Each row is a point on a tangle of strands that fork, close into loops and nearly touch. The rows are in no order.
Two points are linked if the straight distance between their rows is under 78.4. Some points are linked to none.
Toges: [ -7   8 -15  25  -6  -3  11  -7 -18  -5  -1 -21  21   3  -2   0   5  10
 -31   0 -13  -1   9  31  -4 -12  11   6 -16 -32 -15  12   4   5  -3  -7
 -17  -2 -34]
dogok: [-16  31   7 -18  11 -16  26  29 -15  30   5  29  -8  11 -45 -17  -1   3
  -9 -10  17  16  -2 -30   5  -6  -3   4  20   7  -1   7 -28 -21   0   2
   9   9 -19]
mub: [  7  -2  20  20 -24  18   0   8  14  14   9 -17  15   0  -4 -33 -10  15
  -2 -11  -1  -8  -8   2  -6 -30  -1 -11  -4 -17 -15   3  11 -26   0   7
 -10 -13  13]
Rubuv: [  8 -23   5 -14  12  10  -4 -23 -11   4   8  16 -19   3 -10   8 -24   4
  10  30  19   3   2  -5  -6  13  13  17 -10  23  22   8 -23  15  -6 -12
   7  11   7]
Rim: [ 14  21  -2 -23   5 -20  -3  27  15 -13  14  11 -13  -3   5   5  -2  -9
   7   7  18   4 -29   2 -10  -6   9 -18  -1  26  17  -7 -24  15   3 -21
   1  -4   5]
Difa: [ -7  18 -14  -5  31 -14  -7  -1   0  24  15   5   0  15 -23   6  -2  -5
 -33  14   1  -5   3  14   7  13   8   5 -18 -16   5  29 -16   9   6 -17
 -10  -6 -28]
nog: [  6  19  -5  16  11  -7 -25  15  27  -4  16 -15   2  14  -9  -7   4   1
 -19 -21   3  -8  -3  13  -5  14  -9 -27 -10 -22   3   7   3  -1  17  11
  -2   0  -1]
kodul: [  3  -9 -13  13  -6  31  15   6 -10  -3  -3  12   8  41  14  -1 -23  26
 -17  14   9  -6  21 -29   7 -23  11   3 -20 -16  -3   1  31 -15  10  14
   7  19 -28]
vub: [ 38  -6 -12  13  -3   6   2 -28 -29 -36   3 -14 -23  -4  19  24 -12  -3
  11  25   0  14   1  35   6  19  23  22  16 -28  17   0  -5  34 -10   2
  -7   7  -5]
dumip: [  6 -27 -10 -16  -6  12   8   3   1 -21 -15  10   6 -10  11  13  -6 -24
  39  19   4  -4  21 -35  19  10 -20  12   2   8   2 -25  22  -1   6  26
  14  31  16]
Belab: [ 16  25  18 -11   9  17 -11 -10   0 -18   9 -17 -12 -10 -22  18 -16  14
  -1 -21   9   1  11  -3 -12  13  -9   7   4  13   7  39  -4  -2 -25  -3
  25 -10  29]
soz: [-14 -24   9   1  -6   1  -4 -22  10  36   4 -13  10 -24 -29  -5  -2 -13
  14  27 -32 -32 -12  29 -16  -6  -8   4 -11   2  -5  26  13  -8  -2  -4
 -29   2  -7]
bape: [ -3  10 -11   3  -4 -28 -13  18   7 -14   6   1  16 -19   0   2  14 -20
  -4 -35  14  31  13  -1  -3  15 -13  -1  10 -21  -5 -12  -6 -12  -2   5
  -6  14  16]
vas: [ 10  -1  -6  -3  -2 -16 -26   4   9  -2   5  -5   5 -12  -9   6   6 -19
  47 -15   9   3  -3  10  -4  21 -25 -14  14   5  -6  -4  15  -7   5  16
   0  15  24]
falaz: [ 19   3   1 -12   1   7   6   5  -9  -9  10   2  -4  19 -15  -4  -2  18
  26   1  21 -10   6 -10  12 -11   5  -2  -4  -3  -6  -3   6   6 -10   6
  11  -5  -8]
Mugu: [  8   7   7 -47   6   3   0  10  11 -29  -4  11   4 -29  -7  25  10 -19
  32   9  12   5  -1 -28   7   2 -11  12   3  25   2 -14 -15   9 -13  -3
  11  -3  18]
zuda: [ 18  25  11  19 -11  13  21  -8  -3 -18  24 -12 -20   1 -38 -16  -2   6
  12  20  -4  -1  -1  16   2  -3   5  10  32 -34   4  14 -16  -5  -5  16
 -10 -10  -5]
nufa: [ -4 -18 -13   2   1 -12  -8 -10  36 -14   0  -1   0 -15   8  12   7 -32
   4   9 -15  -6  -7  -2  -3  18 -15  -8   7 -14  21 -16  15 -12  21  17
  -6  21   3]
Venu: [-43  -8  -2  -3   8 -11  -1   2  16  37 -22  -8  27 -18 -10  -5  30 -16
 -19  -9 -36 -11  -5  14  -3 -17 -21  -6  -3  14 -25   9  24 -16  11  -6
 -18 -10 -13]
risal: [  6  33  11 -22  -4  20   6  -8 -17 -34 -17 -10 -28 -18 -14   9 -34   2
 -11 -13   9  24   3 -11 -19   9 -12  14  16  18  19  35 -10   1 -15  -4
  39   9  22]
kizip: [ -6 -25 -21   8   1  -9 -12 -19 -25  26   1   9  -6  -1   9   7  -8 -17
  23  21   0   9  16  18  -3  23   2  11  -9  -5   3  -2   1   8  18  -4
  -3  28   0]
tatel: [ 10  18  13  -2  21   9   8 -23  15  18  18  16 -25  20 -14 -11 -13  -2
 -24  46  -1 -32 -22  15  -7  -3  21   2  -3   0  32  30 -16   5   8  -3
  -8 -13 -25]
nis: [ 13  -6  16   0 -19  18  27   2 -38  25  12  -3   9  12 -16 -27 -14  25
   8  18   7   9  -7  -1   0 -36  26   9  -1   4 -10  13  -4  -9 -12  -8
  -4  -8  -4]
pabi: [ -5 -26  22  10  -8  26   7 -14  13 -14 -19  -5  17 -20  29   8  21  20
  -1 -21 -10 -19  12 -34  24 -15   5   8  -4  11  -4 -22   5  -7 -29   5
   1 -39  17]
neve: [ 10  20  -5  -5  29 -10 -10  -6  -2  19  12   7 -27  26 -21  -4 -20 -14
 -20  28  13 -13 -23  33  -8  17  29  -1  -9 -13  26  37 -19  23   2 -20
 -14  -5 -30]
dum: [  2 -22 -12   0   6   0   4 -27 -14   1  -4  15 -23   4   5   5 -16 -18
  11  43  -8   6  -4  15 -11  21  21  15   3   0  20   1 -14  13  14  -9
  -6  20  -5]
Vela: [  8  29  15 -23   1  18   2  17  45 -21  -1 -13  -7 -21  -5  20   1   9
  12  -8   5 -17   6 -44   8  -1  -9 -13   5  12   2   1  13 -24  -6  19
  30 -15   5]
Lof: [  8 -24 -26  23 -12 -17 -19 -17   8 -17   1   2  -9  -8  27   2 -14 -35
   4   2  -4  10 -10  13 -13  15   1   0   6 -30  16 -17  13  -3  20   7
 -13  29  10]
Feko: [ 13 -21 -15  16 -26 -10  -2  -6 -33 -22  -7 -14  13   1  39   1  -5   2
  -1  -5  -7  13   2  31 -15  -7  21  -5 -15 -12  -5 -12   2  28  -4 -19
 -12  15   0]
nomo: [ 12   5  -2 -19  14   4   3 -11 -22 -15   6  22 -25  26   8   6 -18  17
 -13  16  28  10  -3 -16   6   3  20   6   1  25  25   7 -29  29  -4 -11
  26  -1   3]
mudum: [ -8   0 -12 -17   2   3   3  -3   1 -13 -22  -1  -9 -21   3  27 -12 -13
  -6  10 -22  16   8  11 -19  26   2  18  -5  21  13  17  -1   5   2 -20
  13  17  16]
somo: [  1 -15   8 -31   8  26  23   2 -14  17 -14  15   5   5  -8   1   7  15
  26  35   5 -31   7 -29  28 -17  15  20 -15  30  -7  -3  12   7 -11   6
  -3 -14 -24]
Tupub: [-12   1  11 -40  14  28  27   5   2  16 -33  26  -4 -14  -3  15  -3   2
  21  24   1 -19  13 -54  28   1   5  22  -6  48  -3  -2   7   6 -10   1
  13 -24 -14]
rol: [-22 -13  12  23  -6   5   9 -26  -8 -11 -30 -12   8   7  12 -20  26  12
   4 -16 -22   0  16  27  21  -5 -13   6  23 -14 -17 -24   5  -3 -11   9
  -2  -4  -1]
kogil: [  6  -6  -1 -17  -9 -12 -17  19   4  17  11   5  20 -20 -18   1  -1 -22
  41 -10  11   1   6 -13  -3   1 -17   5  -4   2 -16  -8  12 -12  12   4
  -5  14  11]
Mak: [-23 -10 -13   3 -11  -3   9  18   0  32 -16   8  25   4   2 -34   9 -11
   8  -6 -12  -2  -9   6   0 -32  -8  -3  -1 -10 -23 -19  28 -12  20   6
 -19  16 -30]
zefet: [  1 -31   2   8  -7   2 -16   7 -10  31  11   0  16   2  -9  -5 -14  11
  -8  -2  15  14   3 -15 -21  -8  -4  10 -22  10 -12  10  -8 -11   1 -10
 -11   8  14]
sop: [  7   1 -16   7  28 -13 -33  -7   9  -3   2 -17 -27  -3   4  33 -15 -24
  -4   6   0  14  10  17 -12  61  -6   0  -3 -25  20  14   3  15  20   4
   8  20  15]
faf: [  1  23   4   9   2  -6  -6  25  14   6  28  -1   0   9 -25 -11  -6   6
 -20 -24  27  10  -4 -20   2  -1 -10 -17   3 -10 -10   7  -6 -16   4   5
   8  -1   2]
zabos: [-13  17  -4  -4   8 -18  -1  24   2 -28 -17  -3  22 -15   5  21  21 -11
 -15 -51  -8  37  17  -8   8  21 -17   3   6   4  -2 -11   4  -7  -9 -10
  20  16  18]
kofop: [ -5  14  -4   4  14  -2   2   0  27 -20  -6   1 -15   4   5  21   5  -1
 -22   6 -17 -16   0   2  -2  16   1  -5   2  -1  22  -4  -8   4  10  -5
  17  -2  -7]
mel: [-10 -10  10  22 -13  -2   1  -9 -10   2 -14 -15  19  14   8 -37  25  14
 -10 -26 -12   1  -9  39   6 -24   2 -15  11  -4 -25 -13   2   8  -5 -10
  -5 -15   4]
gagev: [-14  26  25 -11   9  18  -3  -5  42   6 -12  -5 -13  -7  -2  18   6  20
  -9  -7  -7 -30  -6 -25   2   1  -2 -14   7  32   5  12  11 -22  -4  18
  30 -25  18]
tibo: [  3   0 -23  13  -6 -25 -32   6  -4 -13   1  -5   9 -23  10  11   9 -27
  36 -29  16  18  23  17  -6  31 -24  -4  10 -27 -10   2  23 -11  10  12
  -2  22  20]
gur: [  2  15  16   9   3  -1  19 -19  26 -12  21  12 -27   8   0  -8  -6  -9
 -33  37  -7 -20 -40   6 -14 -10  18  -3   1 -15  34   2 -33   4   9  -3
 -16 -19 -27]
fafe: [  5   9 -13 -19  20   5  16  -9 -27 -29  -3  16 -14  19   2  16 -16   6
  -4   9  20  18  26 -23  27  13   4  14  -6   9   8   5 -20  20  -9  -3
  31  10   1]
Vosuv: [ -5  17  12  -4  -5 -15  23   0  20  -7  19  11 -13 -10 -12  -5   4   3
 -33  29   4   0 -28 -13  -5 -20  20   4   0   0  29   5 -42  -2  -6 -14
 -17 -20 -13]
Rimu: [ -5   4  22   8  -2  16   5 -35  25 -16  -7 -19 -20 -22  10  15  11   2
 -18  14 -44 -26 -19  29 -15   8   6   3  11   3  21  12  -5   0  -7  -3
  -1 -19   7]
goz: [  9 -10   9   6  13  35   1 -29  13 -28   1 -12 -12   4   9  20  -9  27
   4  -2  -8 -29  19 -11  25  12  -7   2  -5   2  11   3  13   4 -19  24
  22  -4   7]
Dab: [ 13  11  13   0 -28  31  26  27 -31  32   2  -3   7  23  -7 -40 -12  17
  22   7  14   7  -7   6  -3 -46  22 -10   5  -7 -17  -6  18 -18   3  -4
   3   3 -13]
vege: [  4  -9 -14  20  11  -2 -36  -3  13  -3   0 -17  -1  19  14   8  -7   4
 -13 -16 -11  -7   9  15 -11  29   0 -14 -16  -5   6  10  14  17  18   4
   4   9   8]
Ked: [-16 -14  -1 -16 -14  12   0  -2  24  19 -24  -8   5 -20  23   2  -3  -9
   9  11 -31 -38 -19  -2 -14 -19  -4 -14 -13  26  -3  -3  29  -7  17   2
  -6   2 -13]
senib: [  0  -9 -26  -9  22  15  -1   7  -4   8  -9  10   4  39  28  12 -17   9
 -16  23   4 -21  10 -16  14   7   2  -4 -35  25  12   0  18  22  21  -3
  18  21  -8]
zeluf: [ -3 -18  -8   8  -1  19   0   2   8   7 -14   7   7  23  30   1  -9  17
 -10   6  -7 -26   8 -16   9 -11  -1  -5 -23   7  -2  -6  27  -3  11  13
  11   1 -12]
pab: [-22   9   3 -14 -15  -5  22  12  13  18 -29  -8  17 -22  -2  -7  17 -13
  -3   5 -34 -12 -18  12 -16 -22  -5  -8   4  18 -11   2  23 -16  15 -10
 -15  -3 -17]
Zodo: [ 13  12 -10  11 -15 -21   4   3 -53  -6   3  -4   6  -1   5 -10  13   3
   5 -16   7  30  14  41   4   0  14   7  14 -13 -14  -5 -14  21 -17 -14
  -8  -6  -2]
Vip: [ -5  35   4  -3   7 -20   6  36   4  18  28  15 -14   3 -40 -13 -15  -6
 -18 -21  30  27 -11 -22  -5   2  -7 -10  10  -3   5  17 -31 -21  14  -4
  10  18  -3]
nalol: [  6   3  24  10 -26  11  -2  25  14  20   4  -4  21  -1 -13 -46 -12  -6
  16 -15  26  18  -5 -15 -11 -17  -6 -14  11 -29 -21  -6  16 -39   1   9
  -7   6  10]
sot: [ 23   2   4  31  -3   2  -1 -23  -6   0  29 -11 -21  21 -15 -15  -7   5
   6  20   7  -2  -1  28   0  15  14  -3  23 -43   7   9  -4   2  -3  17
 -15  -4 -18]
nifo: [ 10   7   3  17 -12   1 -17  11  23   3   7 -21  12  13   4 -16   2   4
   4  -6 -11 -28 -16  19  -8 -15 -12 -32  -7 -14 -14  -2  31 -11  17  13
  -8  -3  -3]
Pum: [  0  -6   3  21 -26 -15   0  14 -28  -4  -4  -2  20  -1  10 -32  11   8
   6 -23   7  29  -2  32  -3 -24  12  -5  10 -18 -28 -20  -2   3  -8 -12
 -11   3   2]
lag: [  2   8 -10   4 -13   3   2  19 -13 -42 -22  -3  28  -3  28   7   3   2
   5 -37   5  31  24   3   5   8  -8   3  10 -11 -14 -20  16   5 -11   0
  12  15  13]
meno: [ -5 -19  19  -5 -16  28   3  -5  32 -13 -16  -6  -5 -30  29  15  -8  12
  -5  -5  -6 -14  12 -50   7 -11   4   4  -6  16   5 -12  10 -16 -13  15
  14 -15  26]
zimob: [ 18  -3 -15  24 -18 -22 -23  -4 -46 -12  14 -11  -5  -5  26   5  -2   0
  17 -12  23  26  13  40  -8   3  14  -4  -1 -14 -16  -6   2  31 -10  -8
  -8   7   8]
pono: [  5   7  12  -2  14   8 -21 -12 -10 -12  -2 -17 -11 -11 -19  15 -10  12
 -14 -36  15  31  23 -17  -1  23 -20   7  13  10  -3   9 -11   3 -15   2
  26  -5  36]
zigim: [-21   7  15 -30  -2  -8  20  24  -4  37   1  11  15 -16 -30 -10  17  -7
  -3   7  -9   0  -7 -10   1 -22  -6   7  -8  27 -14   1 -14  -6 -13 -19
 -17 -23  -1]
kodi: [ 13  24   5  -1 -21   4   5  37  -2   3  18  -4   4   3 -16 -20 -14  -1
  17 -16  18  19   1  -5 -14  -8  -2 -15  10 -13 -19   9   4 -21   8   5
   6  15   7]
nugu: [-15  12 -25  16  -6 -22  14  12 -17 -16 -11  -2  19  14  16   3  10  -2
 -47 -13 -21  10 -12  23   0 -11  14 -15 -27 -19  -8   0   6  15  13 -16
 -15  12 -41]
Sufog: [ -8 -13   9  11  14  -6 -23  -9   8  25  14   0   5  18 -16 -19  15   6
   3 -15   6  -5   7   2  17  11 -20 -11  10   8  -8  -6 -11  -7  -3   9
   0 -14  17]
tezu: [-10   7   1  28  -8 -18  -6 -18  25  -9   4 -26  -2 -20   2   0   1 -28
 -21  -4 -35  -8 -29  39 -23   5  -1 -14   0 -50   2   6  11  -1  27  -1
 -22   3 -18]
varon: [  8  24   9 -17   4 -28   8  23  16   1  30  16 -17   0 -17 -14   1 -10
 -17  15  21   9 -34  -4  -9 -12   9  -7   8   7  17   2 -46   6  -5 -16
 -10  -5   0]
guk: [ 19  16   8  12  -6  12  13 -26  10 -37  13 -13 -15 -10  -5   9   3   7
  -4  13 -10  -5  -3  10   3  -1   5  14  15 -24  20   2 -24   4 -20   8
  -4 -20  -1]
Nural: [ 15 -19 -15  12   1   9  -4 -22  -9 -33  -3 -15 -10  -7  18  28   0 -11
   1   8 -20   4  13  26   5  22   1  11  -1 -17  11  -4   3  25 -10  -3
   2  11  12]
tema: [ 18  -5   4 -28 -12   8   8   7 -12 -20  -8  14   3 -21 -10   2  -4 -15
  57  20  14   8   4 -25   6  -4 -16  21  23  14   2 -21  -1   6  -7  15
   2  13  17]
folup: [-18  20   3 -14  17  -9  21  -8 -23   1 -15  16 -17  19 -16   2  11  14
  -8  -7 -17   4  10   0  13  19  -4   7  26  20  20   6 -29   2  -7 -13
  23  -6  -6]
Sazip: [  3 -23 -18   5  -3 -12 -26   5 -26  33  17   9  -2   9   7   1 -14   0
  11  -5  23  14  11   5 -16  12   1  -1 -27   1  -7   9  10   9  23  -2
  -7  24   4]
zafo: [ 28  -7 -18  12  -9  -5 -20   3  -7 -18  15  -9 -35  16  33   1 -25  -9
  14  14  18   5 -27  17 -17  20  21  -7  -4  -4  22   0   0  24  16 -11
  -4  20   3]
vezut: [  3  33  17 -20 -11   2  11  27  23 -18   4   7 -13 -24 -13   5 -13   8
  -9 -11  14  -1  -5 -36 -11 -15   1  -8   3  18   6   5 -15 -13  -7   6
  20  -9   8]
risi: [-13  -4  20  17   2  -9  -2  -1  12  17   7 -14   9 -11  -9  -7   2  12
 -40 -28 -10  10  -8   1 -23   5  -6  -6   2  11   3  16 -13 -18  -6 -10
  -4 -23  27]
tilo: [  4  19  -4  -7   7  19  15  -9  -8 -34 -12   4 -20   0  -1  19 -20   6
  -2  -5   6  19  21 -21  10  16 -12  17  23  10   9   7 -12   5  -7   9
  37  11   2]
Muva: [ 32  -3  -9  -9  -3   8   1 -13 -31 -26   8  -2 -13   0   3  17 -11  10
  34  23  13  -4   3  27   5   3  16  10 -12   0   8   9  -1  37 -19   0
  -4  13  -3]
dap: [  3  17  27  25  -1  16  10 -31  23  -2  13 -14 -11  -8  -9  -9   6  15
 -22   7 -22 -19  -9  22  -6  -1   6  -4  16 -20  13  16 -15 -13 -11   6
  -7 -37   4]
pidu: [-47 -20  -5   1   2  -5  13  -2  -2  26 -34  -2  39 -16 -11 -22  23 -12
  -6 -11 -20   9   8   8   5 -19 -14   8   0 -18 -38 -13  19 -19   8   1
 -23  -1 -20]
Mag: [-19 -24   3  11  -5  -8 -13  -9  27   6 -24  -6   0  -4  30 -10   6 -11
  -7   5 -32 -31 -32   9 -18 -10 -13 -26   2  18  -2 -11  24   0  32  10
  -4   7   2]
miba: [ 29   3  -7  -6 -15  -8 -10  20  -7 -13  22   9 -10   2  10  -7 -15   1
  18   7  27  12 -27   5 -21  -4  12  -5  -8  10   1  -4 -10  18   2 -15
  -6  12   7]
gef: [ 22  -4  -4  16   1 -24 -32  -7 -15   6  25  -4 -30  -4  -2 -10  -4 -14
  31   3  24  18  -8  24  -4  26  -4  -2  27 -18   2  -2 -16  13   1   0
 -12   4  15]
dosi: [ 11  16  19  -9   2  15   6   3  10   7  12  -5  -2   2 -38 -15   4  14
  33  -3  12 -11  16 -20  20 -11 -13   0  15  -4 -20   5   1 -19 -15  17
  13 -25   4]
pavo: [  7 -16   0   0   0   6 -18  -8 -33   4  -6  -1   4  -7  -5  10 -10   8
  11 -22   7  30  27   2  -7  20  -9  11   9  14 -13   1  -8   8 -10  -8
  14   6  34]
Luduf: [ -9 -17   7  -5  -6  -8  -4 -13  29   0  -4  -4   7 -21  -2   6  15 -10
   5   8 -16  -3  -5  -4  -6  -9 -13  -1   6  -1   9 -12  -3 -15  -1  12
 -10  -6  12]
nimop: [ -4 -17 -14   9   7   6   6   2 -26 -29 -13  -3  19  13  28  11   5  11
 -20 -23  -4  16  28  -4  16   3   7   2 -18  -5 -14 -18   8   9  -4  -4
   6   6   5]
rer: [ -6 -20  -3  27  -3   2 -26   2 -11  18 -14 -15  10  24  17  -7 -14  23
  -7 -35  -8   1   6  23 -24   7  -1 -15 -19  11  -9   5  28   8  21   7
   1  14  16]
Pul: [ -1  22  13 -29  22  -1   9  19  12  35  18  12  14   7 -46 -10   6   6
   0  13   7 -19   0 -21  17 -16 -10   3 -10  25 -11  17  -9 -16  -9  -2
  -8 -27  -5]
gen: [ 18  -2  -1 -13  -2  32  19  -1 -19  14   1   5  -6  20  -9 -12  -1  29
  36  30  11 -27   7  -7  24 -19   9   4   3   3  -2   0  13   1  -4  20
   6   4 -22]
nasug: [-12 -16  15   1 -17  -2   3  -1  44 -21  -1  -4  10 -29  27   7  16  -3
 -15  -1 -14  -9 -11 -33  -5 -20  -6   2  -2   2  12 -26   0 -21  -8   7
  -6 -13  21]
gad: [ -9   6 -14   1  23   8  -4  -2   9  16   6   3   7  29 -15  12   5  13
 -23  -5  -1 -22  14  -8  12   2  -7   5 -26  -3  -7  22   8  -8  -5   3
  -4 -16 -16]
mulog: [-29  41   6 -20  18 -20  39  16   1  14 -12  18  -2   7 -32   0  23   6
 -19  -8 -12   1   4 -14  11   3  -2   4  22  14   7  12 -22 -21 -11  -2
   7  -7 -21]
saz: [ -7  11 -18  15  -4 -23  15   8 -39  -4  -7   5   5  24  19 -14  12   4
 -17 -12  -1  22  -4  30   4   1  26  -7   7 -18  -9  -9 -13  19   3 -22
  -2  14 -33]
meni: [  5 -14  -7   8  11 -28 -31 -13  -1  31  27  -1 -10   8 -12 -12   5 -11
   9  -2   9   6  -9  15   0  11  -7 -14   1  -4   1   2 -16  14   7  -4
 -19  -6   8]
ves: [  5   8 -14   3 -18   2  18  15   0 -22  -4  10 -10  -1   1   8 -21  -7
   1  17  -6  11  -5  -4 -20  -2   7   9   1  -9  10  -1   1  -7  12   2
   1  31 -19]
Rero: [ 17  -6 -20  10  -1 -18 -22 -11  -7 -13   4  -5 -48   1  22   2 -16 -34
  23  14   7   8 -27  28 -16  42   3   3  31 -20  16  -6 -13  22  11   0
 -11  14  -7]
sagon: [ -5   1 -13  21 -30  -7   4   2 -28 -12  -4 -16  16 -12  14  -3   6 -13
  -4  -7 -18   7  -3  55 -17 -13  21  -7 -13 -32 -21   8  15  18  11 -12
 -13   8 -21]
Labuv: [  1 -38  16  -6  -3  12  -1 -14 -24  16   5   3  16 -16 -13   8 -10  10
  15 -10   7  14  14 -18  -2  -3  -4  26  -9  23 -16  -5 -16  -3 -19  -8
  -8  -4  21]
tobef: [  2 -16 -17  27  -1 -10 -31  15 -18  34  11  -2  17  29  18 -16 -10  11
 -20 -15  18  12  -4  13 -17  -8   2 -20 -31 -11 -10   4  24   5  26   2
 -13  14  -6]
Dak: [ -9  -5  -7   7 -17  16  15  22 -22  36  -7  10  14  23   5 -34  -3   6
  -1  -1  17   9 -15   0 -12 -47  11 -14  -3 -17 -16 -18  30 -21  18   0
 -13  19 -28]
Buzak: [-21 -35  -2  14  -5   5  -7 -15  14   6 -18   3  22  12  29 -15   8   4
  -9 -11 -22 -15   3  -4   2 -12 -13  -9  -9   1  -5 -17  19  -2  17   9
  -1   1  -3]
Zeve: [  2  -7  10 -16 -12  -2  -7  31   4  11  -1   5  32 -14  -7 -17   8 -13
  32 -33  21  10  10 -29  12  -9 -13   1  -3  -6 -26 -27  17 -20  -8   2
 -11  -3   3]
zoked: [  5 -15   7   5   2  13 -15 -36  17 -29  -4 -20 -12 -25  21  32  15 -12
   3  16 -32 -11  -3  19  -4  18  -7   5   0  -2  32  -6   1  13  -8   6
  -1   1  23]
kilam: [-21 -13   6 -20  14  28  23   5  12   9 -34   9  17 -19  15  28   5   0
  -1   5 -14 -15  20 -55  28   2   4  16 -16  35  -8 -13  17 -11 -10   1
  11 -29  -2]
duvu: [-15   3   4 -37   4 -15  14  11   3   6 -13   9  21 -16   1  17  19  -4
 -15  10 -10  -6  -7 -22   2 -18   7   8 -18  39  -1 -10 -19   3 -12 -23
  -8 -22  -1]
Zaku: [ 17  18  12  -7 -17   0   1  26   3  -1  11  -3  26  -3 -23 -24  18  -1
  36 -17  24  -3  11 -18  26 -18 -11  -6  15 -14 -30 -16   7 -12 -18  13
  -2 -21   5]
kivo: [-26   0  -1 -25  22   5   9   8  14  14 -23  11  19 -18  14  31  19  -5
 -21  12 -16 -22   1 -36  10  -7   2   9 -29  41   3   0  10  -4  -3 -12
   3 -18   6]
Tof: [  6  15  10 -41   3 -18   5  16  26 -13   7  21   4 -19  -6  16   9 -14
  13  20  12  -4 -14 -24  -9 -13   5   0 -17  29  16 -11 -17  10  -9 -14
  -6  -5   1]
gepe: [-17  14  -1 -13  25   2   6   4  29  14   9  16   9   7 -25   8  11   4
 -13  16   6 -18   8 -31  20  -6 -11   9  -5  -2  -5   9   2 -21  -2  13
  -1 -16 -18]
navek: [ 33 -10  -6 -13  -5  23 -13  -3 -21 -19  20   2 -10   6   0  18 -28   2
  46  17  32 -18   4   5   2  10  12   6 -25   3  -1  13  17  25  -6  11
   9  30   2]
Kifo: [-17 -16  15  15   2  13  14 -31  12 -19 -19  -6   0  -6  17   8  29  17
 -14  -2 -31 -18  11   0  19  -6  -1   7  12   0  -1 -17  -2  -3 -15   9
   5 -32   4]
maki: [  7  -9 -24  34 -16 -35 -28  -6   2 -30   0  -5  -9  -9  41 -10  12 -43
  25 -12   6   9 -14  34  -6  23  -7  -9  33 -43   5 -20  19   1  11  17
 -16  23  11]
zomut: [  2  -5 -16  13  11 -24  -4   8 -23   7   4  13  -9  38  20 -11   3  14
 -33 -13   7  25  -8   3   8   7  15 -15  -1   2   2 -14 -24  23   9 -23
   1   9 -15]
Gos: [-32   9  25   4  18   4   3  -8  31  33 -11   5  -4  -2  -6   1  22  13
 -20 -13 -17 -20  -2 -26   7  -5 -17  -4  17  18  -1   3  -1 -30  -6   9
   6 -33   8]
Kili: [ -4   0 -11   5  11 -21   6  -7 -30   2  -8  13 -22  22  10  -9   9  11
 -16 -18  -6  29   9  11  13  21   5   6  37   7   6 -10 -29  16  -1 -12
  14  -2   3]
Fefaz: [-24 -20   4   9  27  -8 -11 -21  27  41   5  -1   2   8 -17  -5  16   6
 -24   4 -16 -17  -4   2   2   3 -24  -2  -3   8   2   6  -9 -18   0   2
  -9 -20   6]
tem: [  0  -3 -17 -20  29   9   9   4 -12  10   5  19  13  32  -2  20  -2  16
 -21  20   3 -13  14 -25  22  -7   1   7 -39  24  -2   9   5  13  -5 -14
   8  -8 -19]

A fork is a point with three links, a tip a point with one. Leave the first point through the second and follow the links. Name the first fork or tip that comes.
Labuv, pavo: Sazip
tibo, vas: duvu
dosi, Zaku: nimop
vezut, Vela: Rim
Dab, Dak: zeluf
Zodo, Pum: maki
maki, Lof: Zodo

How many points has the smallest loop of links through each point below? Write none if it is on no loop.
gad: 13
kodi: 6
kizip: 13
sagon: 7
mulog: none

A piece is all that can be reached along the links. How many separate loops has the piece of each point below (a circle has one, a figure eight two, a Y none), and how many tips (points with one link)?
Kili: loops 3, tips 1
Nural: loops 0, tips 2
varon: loops 1, tips 5

Name the points in between on the shortest way along the links from the first point to the second, in order.
falaz, Buzak: gen > somo > Tupub > kilam > kivo > duvu > zigim > Pul > gepe > gad > tem > senib > zeluf
neve, nimop: Difa > gad > gepe > Pul > zigim > duvu > kivo > kilam > Tupub > somo > gen > falaz > dosi > Zaku > Zeve > kogil > vas > tibo > bape > zabos > lag
Sufog, somo: meni > gef > Rero > zafo > miba > Rim > Tof > duvu > kivo > kilam > Tupub
folup, nomo: mulog > dogok > Vip > faf > nog > vege > rer > tobef > Sazip > kizip > dum > Rubuv
Lof, mulog: nufa > Luduf > nasug > meno > pabi > Kifo > rol > mel > Pum > Zodo > saz > zomut > Kili > folup
dumip, Dak: tema > Mugu > Tof > duvu > zigim > Pul > gepe > gad > tem > senib > zeluf > Buzak > Mag > Ked > pab > Venu > pidu > Mak
